Points, in no order, along strands that fork, close into loops and pass close to each other.
In the rows, 100 means zero.
Points whose rows are less than 78.9 apart are linked; no others are. Some points are linked to none.
q131: [104,  73,  69, 123, 112, 103, 111,  98,  75,  64, 111, 105, 100, 112,  95,
 117, 117, 116,  82, 101]
q44: [109, 125,  90, 128, 128, 123,  60, 115,  97,  84, 100, 120,  94,  90,  66,
  78,  82, 132, 114, 101]
q538: [110, 140, 152,  74, 100,  97,  78,  90,  94, 129,  93, 112,  91, 105,  99,
 100,  36, 102, 126,  98]
q504: [141,  92, 123,  71,  19,  70, 103, 130, 130, 100,  92,  98, 115,  98, 172,
  89,  75,  61, 101, 114]
q921: [143, 149, 108, 112, 143,  87, 118,  89,  46, 116, 110,  90,  82,  24,  99,
 115, 101, 128, 114,  70]
q391: [ 56,  65,  64,  90, 115, 123, 118, 104, 130, 103, 108,  93,  86, 102,  89,
 116, 139,  90,  58,  88]
q18: [ 51, 118,  89, 113, 148, 126,  93,  86, 145, 115,  83,  84,  83,  82,  49,
  85, 126, 105,  76,  92]
q594: [129,  93, 134,  89,  85,  63, 106,  85,  45, 121,  97, 115,  93, 149, 136,
 115,  55, 110, 107, 103]
q363: [139, 125,  94, 109, 128,  92, 150,  71,  16,  99, 117,  86,  94,  41,  98,
 116, 117, 134, 111,  77]
q762: [102, 104,  79, 150, 116,  99,  50,  99,  82,  68,  95, 131, 114, 124,  74,
  77,  97, 137, 120, 117]
q338: [106, 119, 104,  91, 101, 135,  82, 110, 105,  91, 108, 116,  94,  72,  69,
  90,  75, 113, 109, 100]
q969: [ 64,  87,  94,  72,  52, 138, 110, 115, 169, 103,  91,  92, 111,  92,  65,
  69, 122,  68,  83, 111]
q152: [ 78,  99, 127,  75, 139,  85, 105, 105,  98, 134, 104,  90,  72, 155,  98,
 133,  75,  83,  97,  96]
q352: [146,  87, 130,  89,  49,  57, 122,  85,  46,  93, 100, 103, 119, 141, 142,
 106,  65,  94, 115, 116]
q972: [146,  74,  93, 122,  47,  79, 116, 113,  82,  48, 100,  93, 121, 121, 128,
  87, 104,  94,  98, 125]
q810: [ 53,  75, 109,  85,  79, 101, 104,  97, 158, 113,  77,  85, 100, 157,  88,
  91, 106,  68,  74, 117]
q868: [100, 129, 139,  54,  74, 121,  93,  78, 102, 114, 104, 117, 112,  47,  97,
 105,  60,  89, 134,  91]
q970: [ 55, 124,  98, 148, 161,  76,  37,  85, 126, 122,  88, 107, 106, 173,  72,
  76,  94, 110, 110, 115]
q416: [ 56, 113, 132,  83, 145,  97, 105, 104, 126, 148,  91,  70,  80, 175,  69,
 100,  77,  78,  98, 108]
q906: [122,  94, 109,  68, 115,  76, 136,  84,  37, 113, 112, 105,  99,  76, 118,
 151, 113, 100, 125,  87]
q439: [ 54, 110, 142,  63, 116, 118, 127, 107, 138, 152,  77,  66,  90, 139,  53,
  94,  91,  69, 113, 111]
q476: [106, 144, 121, 130, 167,  78,  78,  97,  99,  97,  97,  82,  75, 103,  72,
 112,  77, 100,  99,  89]
q361: [ 52,  77,  30, 153, 147, 104,  73,  76, 102,  85, 113, 120, 117, 101,  94,
  98, 159, 127,  79,  93]
q191: [ 61,  78,  84,  95, 147, 114, 122,  91, 108, 106, 106,  88,  69,  96,  99,
 135, 119,  93,  66,  75]
q211: [ 77,  77,  56,  84,  49, 123, 106, 137, 171,  97, 107,  96, 115,  81,  89,
  67, 151,  70,  59, 109]
q430: [117,  69,  85,  98,  82,  87, 135,  97,  71,  62, 117,  93, 106, 102, 110,
 130, 116,  91,  82, 106]
q705: [114,  89, 130,  53,  86,  57, 117,  78,  54, 122, 101, 114, 117, 105, 135,
 149,  94,  78, 125,  95]
q674: [122,  67, 106, 106,  82,  69, 148,  64,  48,  65, 102,  84, 110, 113, 131,
 133, 106,  94,  98, 103]
q738: [134, 109,  71, 110,  74, 149, 106, 106,  62,  89, 119, 117, 105,  42, 103,
  67,  95, 149,  93,  90]
q354: [ 36, 103,  99, 114, 116, 110,  59,  97, 154, 128,  79, 105, 126, 169,  52,
  60, 119,  96, 118, 132]
q517: [132,  89,  73, 144,  77, 117,  95,  91,  62,  50, 101, 114, 118,  95,  88,
  68, 107, 143, 110, 113]
q556: [110,  82,  69, 159, 102,  89,  80,  87,  60,  49,  96, 116, 124, 134,  87,
  82, 115, 136, 115, 120]
q296: [105, 105, 112, 117, 164,  74, 120,  77,  53,  93, 102,  83,  74, 100, 112,
 145,  88, 107, 101,  75]
q290: [101,  79,  86, 138, 146,  91, 111,  85,  56,  70,  98,  95,  82, 119, 103,
 123, 100, 123,  91,  88]
q749: [ 47, 124, 111, 128, 158, 102,  59,  92, 149, 131,  70,  85,  96, 156,  56,
  68, 102, 104, 109, 115]
q241: [ 48, 126, 114, 118, 172, 104, 105,  70, 147, 119,  77,  59,  71,  88,  63,
 106, 108,  87,  77,  78]
q949: [122, 130, 142,  59,  86, 101,  84,  81,  70, 128,  98, 127, 114,  48, 120,
 114,  62, 104, 158,  87]
q893: [141,  94, 110,  65,  17, 104, 113, 109,  99,  88, 114, 108, 132,  47, 148,
  98,  85,  80, 125,  99]
q333: [ 70, 106, 139,  45,  99, 109, 121, 100, 125, 143,  90,  91,  87, 104,  77,
 120,  94,  71, 109,  99]
q851: [ 58,  66,  76, 137, 151,  93,  76,  88, 103,  87,  95, 106,  91, 157, 111,
 114, 110, 108,  84,  97]
q35: [ 79,  90, 116,  60,  23, 111, 117, 123, 180, 107,  84,  79, 111,  94, 101,
  73, 106,  43,  87, 112]
q818: [140, 127, 125,  75,  88, 100, 111,  77,  43, 105, 107, 117, 119,  34, 107,
 113,  76, 115, 154,  86]
q991: [151,  87, 119,  92,  34,  52, 122, 110,  80,  73, 104,  90, 127, 130, 147,
 100,  78,  69, 105, 126]
q92: [123,  96,  68, 106, 119, 109, 147,  95,  32,  89, 129,  94,  94,  64,  94,
 118, 122, 127,  83,  85]
q274: [102, 158, 140, 128, 155,  90,  57, 117, 131, 137,  78,  81,  68, 129,  75,
  72,  65, 107, 113,  96]
q88: [ 61, 118, 131,  51, 135, 105, 128,  91, 122, 153,  88,  78,  75,  74,  75,
 131, 110,  75, 107,  81]
q60: [104,  93, 122,  90,  85,  99,  83, 111, 101, 111,  91, 117,  87, 153, 107,
  98,  64, 105,  95, 111]
q166: [ 91,  93, 128,  45,  24, 107, 112, 106, 153, 116,  90,  99, 111,  72, 120,
  93,  94,  53, 100, 103]
q263: [ 88, 129, 105, 143, 164,  80,  53,  97, 101,  95,  94, 101,  91, 144,  69,
  93,  77, 112, 104, 103]
q257: [ 82, 104, 101, 100, 164,  92, 119,  82,  85, 107, 105,  84,  67,  81, 102,
 145, 103,  97,  85,  71]
q337: [139,  86,  92,  89,  26,  96, 102, 144, 134,  70, 103,  96, 116,  79, 145,
  81,  96,  71,  94, 116]
q919: [ 76,  60,  32, 146, 101,  93,  81,  93, 103,  67, 116, 120, 128, 113, 105,
  94, 165, 114,  80, 112]
q10: [102,  87, 117,  69, 103,  88, 115, 109,  81, 105, 114, 104,  89, 126, 100,
 141,  90,  82, 102, 101]
q942: [129,  87,  60, 104,  61, 140, 101, 126,  87,  77, 120, 121, 112,  66, 103,
  73, 113, 131,  86, 103]
q218: [122, 104, 136,  95, 115,  67, 111,  76,  46, 119,  83, 110,  81, 113, 132,
 132,  68, 118, 116,  86]
q400: [ 68,  69,  64, 116,  78, 113,  54, 126, 154, 104,  88, 130, 114, 137, 104,
  74, 147, 106, 102, 125]
q567: [108, 101, 103, 151, 165,  70,  86,  96,  57,  94,  90,  92,  70, 150, 109,
 112,  72, 127, 103,  86]
q901: [122, 161, 137, 111, 145,  93,  77, 105, 104, 110,  98,  89,  74,  64,  76,
 102,  70, 104, 117,  85]
q937: [ 50, 100,  53, 142, 176, 108,  80,  83, 114,  90, 112,  95,  96, 100,  73,
 105, 137, 110,  77,  85]
q432: [ 56,  63,  91, 111, 112,  97,  86,  87, 135, 100,  83, 100,  92, 159, 110,
 106, 108,  92,  68, 104]
q992: [156,  79,  63, 125,  38,  98, 123, 130,  90,  47, 110,  90, 129,  80, 130,
  67, 127, 104,  95, 121]
q879: [148, 101, 104,  80,  58, 105, 138,  79,  34,  93, 114, 108, 120,  43, 119,
 106, 107, 119, 133,  94]
q753: [101, 113, 149,  45,  70,  85,  97,  91,  95, 132, 104, 115, 109, 120, 110,
 114,  56,  76, 118, 107]
q159: [112, 153, 146,  99, 127, 107,  64, 110, 112, 126,  88,  98,  73,  99,  83,
  86,  45, 110, 128,  94]
q679: [157,  92,  93,  80,  22, 120, 130, 109,  65,  81, 128, 101, 133,  38, 140,
  85,  96, 105, 127,  98]
q648: [151,  86,  65, 109,  34,  88, 118, 145, 127,  60, 100,  88, 122,  58, 151,
  66, 121,  82,  76, 118]
q853: [121, 155, 107, 111, 162,  90, 107, 100,  92, 126, 110,  80,  67,  26,  92,
 120, 109, 109,  89,  63]
q180: [114,  86, 128,  52,  65,  76, 114, 106,  87, 115, 105, 113, 106, 118, 127,
 132,  86,  73, 107, 107]
q280: [ 62,  74, 112,  63,  81,  92, 123,  98, 138, 105,  98,  83,  95, 136,  91,
 121, 106,  52,  75, 105]
q410: [ 99,  85,  55, 101,  81, 133,  93, 122, 113,  83, 118, 119, 110,  83,  86,
  85, 128, 112,  71, 106]
q201: [ 61, 134,  67, 140, 180, 116,  79,  98, 140, 116, 101,  79,  82,  71,  56,
  86, 140, 112,  73,  80]
q414: [106,  75,  55,  96,  51, 117, 108, 128, 136,  81, 109, 108, 111,  71, 118,
  80, 139,  93,  52, 106]
q690: [102,  95, 110,  74,  64, 136,  88, 117, 126, 101,  98, 117,  95,  88,  97,
  89,  83, 102, 102, 105]
q779: [ 76,  48,  50, 148, 122,  89,  75,  98,  97,  74, 100, 116, 108, 153, 124,
 107, 139, 118,  91, 107]
q41: [128,  82,  84,  94,  39, 126,  88, 136, 120,  74, 108, 117, 113,  88, 118,
  77,  93, 102, 101, 112]
q636: [113,  96, 124,  41,  21, 105, 104,  94, 125, 113, 100, 113, 127,  46, 140,
 103,  87,  68, 121,  94]
q466: [ 94, 145,  89, 119, 167, 110,  97, 104, 115, 115, 110,  80,  70,  48,  63,
 103, 113, 109,  73,  74]
q881: [144,  94,  78, 132,  69, 130, 118,  88,  42,  70,  97, 104, 101,  66, 105,
  64, 105, 161, 111,  98]
q164: [ 50,  86,  91, 103,  81, 124,  60, 119, 168, 119,  81, 113, 125, 151,  71,
  54, 131,  94, 116, 134]

A piece is two or more points that can be reached from each other along the links. Count, over all rows, the pieces, the separate loops (a circle has one, a figure eight two, a Y none), the forks (points with three links) and the tips (points with one).
pieces -> 4
loops -> 1
forks -> 7
tips -> 13

A fork is a point with three links, a tip a point with one. Leave the first point through the second and follow the links. Name the first fork or tip that comes.
q280, q810 -> q201
q879, q679 -> q942
q159, q901 -> q400
q414, q211 -> q868
q400, q164 -> q159
